Each row is a point on a landscape with many valleys, with its height.
From any point a ball rolls to the lowest of the 2 points nearest to it. It stops when none of these is lower. Distance is the straight distance between rows; heights are no part of it.
Z_748: [  0 -35  -6 -30 -23  -4 -31 -19   9 -13  -5  -4  -7  37 -37  28 -28   5
   1  12]  h=467
Z_755: [ 30  10 -18   6  14 -40  27  26 -24  12 -14   2 -18 -36 -12 -31  24 -13
  -7  12]  h=162
Z_22: [  3 -32  21  -2 -23 -23  -4  -5   6  30 -19 -24 -23  19  -6   6 -43 -27
  -5   3]  h=439
Z_210: [ 26  -7  18 -15  36  34  18  22  12  21 -17  12 -13 -18  13  -4   7 -60
  14 -14]  h=687
Z_485: [  9 -12 -20 -14  20   1  13 -27  -6  42 -12 -28  23  10  35  -1 -24 -29
  22   4]  h=529
Z_868: [  8 -32  24 -12   2 -16   7   7  -2  12  -8  -9  -9  24 -11  -6 -38 -37
  -8 -31]  h=366
Z_999: [ -6   2  -7 -47  -7  28  20 -33 -17   6 -14  -8  45   5   5 -15  13 -25
   9 -26]  h=339
Z_603: [ -1 -21  17  12 -13  26 -30  13  25  -1   1   8 -34  25 -24  40 -40  -2
  -1  11]  h=631
Z_130: [-15   9  -1  32   7 -14   5  12  24 -28  48  -1   6  16  17 -20  18  51
   2 -10]  h=801
Z_508: [-15  32  15  28  31 -26  14  17   8 -31  46  -1  -9   7  14 -35  22  16
   1 -18]  h=809
Z_150: [ -6 -46   8   1 -30 -10   1   3  46   1  -8 -32 -26   3  10   5   6   9
  16  37]  h=790
Z_564: [-24 -12  26  -4 -43  -8 -39  -3  17 -14 -26 -23 -28  -7 -11  15   8  36
   8  50]  h=743
Z_667: [  7   2 -23  30  32 -22  26  21  -4 -14  35   6 -31  -8   7 -14   6   2
  -3 -14]  h=812
Z_706: [  5   3  19  32 -16 -36   7  24   7  29   0 -26 -40  -9   6  -5 -18  -8
  -2  31]  h=260
Z_908: [ 19   1  11  14  -9 -29  18  14 -11  47 -11 -27 -18 -13   9  -2  -2 -32
  -2  30]  h=78
Z_297: [-18  36  16  14  -1  10  15   1 -10  23 -15  -9  10 -22  -3 -31  -3 -20
  -7  -1]  h=576
Z_859: [ -4 -15 -41  25  11  -5   7   6  36 -20  38   0   9  11  31   2  19  50
  14   3]  h=789
Z_424: [-23  38  11 -36 -25  22   2 -32 -26 -11 -27  -8  32 -19 -23 -17  23   0
  -4  -1]  h=214
Z_918: [  4  35   0 -22  -3  59  -7   2 -16  -1 -35  36  23 -18 -38  -4  18 -29
  -6 -27]  h=421
Z_129: [  4  19   9  12  -2  39  12  31   0  16  -5  20 -14 -35   5  -8  20  14
   3  32]  h=765
Z_452: [ 12  17   4  46  -8 -66   8  -1  -1  17  16 -42 -22  -4  13  -5 -10 -10
 -14  27]  h=367
Z_707: [-12  47  13   5  -5  55 -25  16  -4 -11 -12  44   4 -26 -37  21  11  -7
 -11  -2]  h=533
Z_540: [  1   8  32   0  16  10  -3  26   9  -8  16  23  13  12 -17  11   6 -34
 -12 -74]  h=253
Z_136: [  2   4  32   4  -3   0 -15  19  15 -28  16  28   5  24 -27  21 -20 -12
 -23 -40]  h=244
Z_929: [ -3 -13 -60  23  10  -2   9  -9  20 -12  12  10 -15  -7  30  19  18  48
   8  33]  h=770
Z_514: [ -2 -16 -16 -15  18  37 -57 -13  21  -8  19  26  -3  37 -27  57 -31  10
   2  -5]  h=551
Z_891: [  0  30  -1  30  36 -38  31  32  -7  -9  30 -14 -51  -4 -11 -18   9 -12
  -2  -3]  h=824
Z_881: [-25 -11  30  14  -5  11 -10   0  48 -29  32  -1   7  24  10  13   5  19
   0 -36]  h=541
Z_120: [-26 -15 -26 -31  22  46 -36 -23 -33  10   9   6  35  12  10  20 -15  23
  19 -21]  h=630
Z_783: [ 14 -15  41 -11 -24 -15 -20  21  -6 -28 -38  15 -23  -7 -30 -12  -2  13
  -6  27]  h=368
Z_381: [  8 -13 -71  -1  22  -5   9 -10 -38 -10   5  29  25   4  18  -1   5  41
   5  -3]  h=730
Z_956: [ 13  12 -36   7  13 -24  50 -14  -7 -22   4  -1 -30 -39  10 -15  40  -2
  -6   0]  h=697
Z_621: [-15  29  12   6 -13  11  11 -19  -7  35  -4 -28   3  -4   6  -5 -27 -21
 -10  10]  h=548
Z_232: [  5  47  -8  -7   9  57  -9  14   6  17 -26  45  27 -13  -8  10  22 -36
   1 -49]  h=457
Z_390: [-20 -16  42  11 -19  -4 -30  20  35 -43  21  13  -6  28 -12   9  -1  38
  -6 -12]  h=567
Z_223: [ -4   1  14  12  -2 -52  16   5   9 -10  20 -26  -6  13  17 -33   5  16
   5   0]  h=632
Z_838: [  5 -19   5 -18  -3 -13   2 -18 -15  52 -25 -39  13   4  17   4 -30 -47
  -3   1]  h=558
Z_317: [ 17  26 -50  16  15  17  40 -14  -1 -15  20  24 -10 -31  20  -8  40   5
   2   6]  h=719
Z_323: [ 15 -17 -13 -32  14  49 -29   6  -8  -6 -20  57  17  -7 -22  33   8  -5
   7  -8]  h=313
Z_460: [-30  18   1  18   1   0  13 -14  11  11  36 -27  22  17  24 -13 -16  23
   4 -11]  h=451
Z_812: [ 14  -8  16  -3 -18 -31   2  18 -20  30 -25 -17   6  -9  -3 -14  -3 -12
  -7  16]  h=242
Z_342: [ -6   1  40  12 -14  14 -31  19  12 -38  -2  27 -12   7 -23  12  -1  26
  -7   8]  h=594
Z_563: [ 18 -17 -58  -5  11 -18  34 -11 -26 -22   6  23   6 -13  11 -18  29  29
   2  -1]  h=752
Z_149: [  0  19 -53  26   9  15  27 -20   8  -2  13  13 -19 -31  22  11  22  27
  -1  40]  h=745
Z_631: [ -5  48  17   0  -9  58 -14   3   9 -11   0  49  23 -22 -12  23  28 -25
 -12 -29]  h=496
Z_472: [-18  -4  -5  -1   0  37 -47 -16  30  -3  12   8 -35  16 -30  50 -34   5
  -1  16]  h=591
Z_468: [ 33  -8   4   6  30  23  25  43   3  26  -1  20 -28 -27   7 -10  27 -36
   9   0]  h=715
Z_177: [-39   9   3  -1 -10  22  -9 -26   8  -9  29 -27  38  25  14  -1 -10  42
   3 -19]  h=483
Z_462: [ 12 -23  16 -16  11  20  11  19  -6  -3  -3  20  15   6  -1 -13  11 -16
   2 -44]  h=329
Z_752: [  6 -20  20  -6 -32 -51 -23   6 -13  -1 -23 -29   9   8  -7  -7  -4  12
   2  21]  h=337
Z_666: [  6 -20 -66  -5  30  11   4 -21  -9   5  13   4  24  14  38   9  -3  31
  28   2]  h=701
Z_641: [-14  23  28   5 -11  46 -39  27   3 -25 -10  37 -16 -15 -27  29   8  30
 -10  12]  h=568
Z_810: [-14  -6 -45 -10  30  39 -15 -22 -12  24  10  -4  33   9  41  15 -15  24
  28   2]  h=669
Z_734: [ 17 -14 -50  25  31 -25  29  -9  -3 -10  21   6 -13   2  23  -3  -6  18
  -5 -20]  h=796
Z_481: [ 17  -9   7   6  18  40  18  37  14  13  -6  35 -21 -31  19   7  30  -6
  14  18]  h=742
Z_35: [-10  -3  38  -6 -18 -31   4 -16  -8 -20   1 -22  18  11   9 -24   2   9
  -3  -9]  h=614
Z_133: [ 17  -1  20 -36 -17  14  11  -6   5 -37 -10  32   6   6 -47  -1  21 -22
  -8  -5]  h=294
Z_422: [ 24   4 -34   8  11 -38  35  -6 -24  21   0 -11  -5 -21   5 -16   4 -12
 -11  12]  h=263
Z_939: [  8  -8  15  -3  24   2   3  46  -2   1  17  28  23  13   6   0  22 -21
   9 -70]  h=289
Z_140: [ 11 -10 -43  -2  10 -35  20  -8 -23  26   0 -13  22   6  19 -13  -9  -4
   0  -4]  h=345
Z_745: [ -3 -15 -22 -42   3  19   6 -45 -19  25 -10 -20  42   4  32  -3  12   1
  18   0]  h=406
Z_942: [-16  -5  36   1 -40 -20  -3  -6  32 -15 -15 -29 -29  -6   0   2   6   9
   1  38]  h=766
Z_47: [  9  -6 -16  13  -5 -66  16 -21  -2 -20  13 -33   3   1  19 -22  19  23
  -3  15]  h=650
Z_747: [ -5  -5 -31 -17  -1 -11   4 -46  -7  40  -3 -41  36   6  37   5  -3  -7
   9  14]  h=470
Z_253: [ -7 -21 -20 -20  18  47 -52 -12  -6  -3   8  26  26  22   7  46 -18  17
  12 -19]  h=593
Z_230: [ 23 -30  -1 -47  -4  28 -11  -5   0 -28  -4  43   5  10 -34  22  13 -11
  -2   2]  h=228
Z_568: [  7   9   1 -19  -7  40   5  17 -22   1 -15  23  27 -10  -4 -16  23 -11
   4 -27]  h=375
Z_367: [-11  20   0  16  -9  21 -18  35 -20  15 -24  12 -19 -27 -10  -3  -5  25
  -2  35]  h=785
Z_623: [ 20 -29 -53   3  16 -35  42 -28 -12 -16  -6   2 -12  -8  24   0  22   9
   3   0]  h=772
Z_94: [ -8  31  33   5  -5 -30  -4  -5  -3   5  -8 -28   8  -2   3 -35  -9  -9
  -8  -2]  h=598
Z_974: [ -7   1  20   6 -34 -20 -10 -13  -4  38 -13 -40   9  13  -1  11 -39 -29
 -10   7]  h=501
Z_36: [-33  -7  14  21 -29  -5 -49   7  19   1 -11 -23 -31   7 -14  12 -30  33
   2  34]  h=711
Z_56: [-26  38  -7 -31 -17  42  11 -39 -25   5 -14  -8  39  -9 -15 -10   4 -25
  -5 -23]  h=281
Z_733: [  4 -17  16 -23  -8  11  12 -30   2  22 -14 -10  13   2  -1   9 -17 -34
  -1  -1]  h=606
Z_796: [  8   5  34   6  -6 -23  -9  41 -18  -3 -33  10 -19 -24 -11 -34   0  18
  -2  25]  h=307
Z_96: [-40  10  21  16  -5  31 -10  -1  33  -5  43  -7  33  25  17  17 -20  22
  -5 -38]  h=515
Z_311: [-11  -8 -23   4   2 -16   7 -17 -10  17  25 -28  22  25  28  -7 -23  12
   3  -5]  h=410
Z_642: [-10  47  15  48  43 -33   0  31  -4 -18  37   0 -31  -2   1 -34  -8   0
 -15 -14]  h=818
Z_433: [ 15 -18  -4 -22   2  18 -35 -14  22 -19  24  19   0  45 -38  31 -25  -3
   1  12]  h=513
Z_437: [  7 -20  31 -18   4   6   9  -2  20 -17  14   5  -1  28 -18   5 -21 -32
  -9 -31]  h=308
Z_389: [ 18  20  17   8  12 -45   5  36 -23   9 -38   7 -16 -34 -18 -44  21 -11
  -7  23]  h=241
Z_289: [ 12   0 -27  22  11 -62  37 -30   3 -26   8 -25 -33 -24  19  -6  30   4
 -10   7]  h=673
Z_160: [ 11   0  37 -30 -21  -5   3   8 -15 -29 -32  18  -1 -17 -41 -18   8 -10
  -7   9]  h=340
Z_401: [  2  40   6  37  -8 -57  -7  -5 -18  25   2 -41  14  -7   6 -13 -14 -19
 -21  18]  h=422
Z_151: [ -3 -27  12 -22 -39 -40 -34 -25  -6 -12 -21 -27   0  30 -30  12 -24   3
  -3   9]  h=409
Z_634: [ 19 -27  15 -20   8  15  22   5   5  18 -19   1  -6 -12  14  -2   3 -30
  14   6]  h=649
Z_703: [-13 -19   4   9 -21  24 -22   0  17  18 -20 -12 -35   6 -10  29 -29  10
   5  38]  h=672

For each start below, name the point where the ball stops.
Z_149: Z_136
Z_94: Z_136
Z_641: Z_136
Z_485: Z_424
Z_667: Z_908
Z_810: Z_908
Z_390: Z_755
Z_150: Z_908
Z_942: Z_908

Write out the way that a ball takes from each point below.
Z_642: Z_508 Z_130 Z_859 Z_929 Z_149 Z_317 Z_956 Z_289 Z_47 Z_223 Z_35 Z_94 Z_297 Z_621 Z_974 Z_22 Z_868 Z_437 Z_136
Z_342: Z_390 Z_881 Z_96 Z_177 Z_460 Z_311 Z_140 Z_422 Z_755
Z_891: Z_667 Z_734 Z_623 Z_563 Z_381 Z_666 Z_810 Z_120 Z_253 Z_514 Z_433 Z_748 Z_151 Z_752 Z_812 Z_908
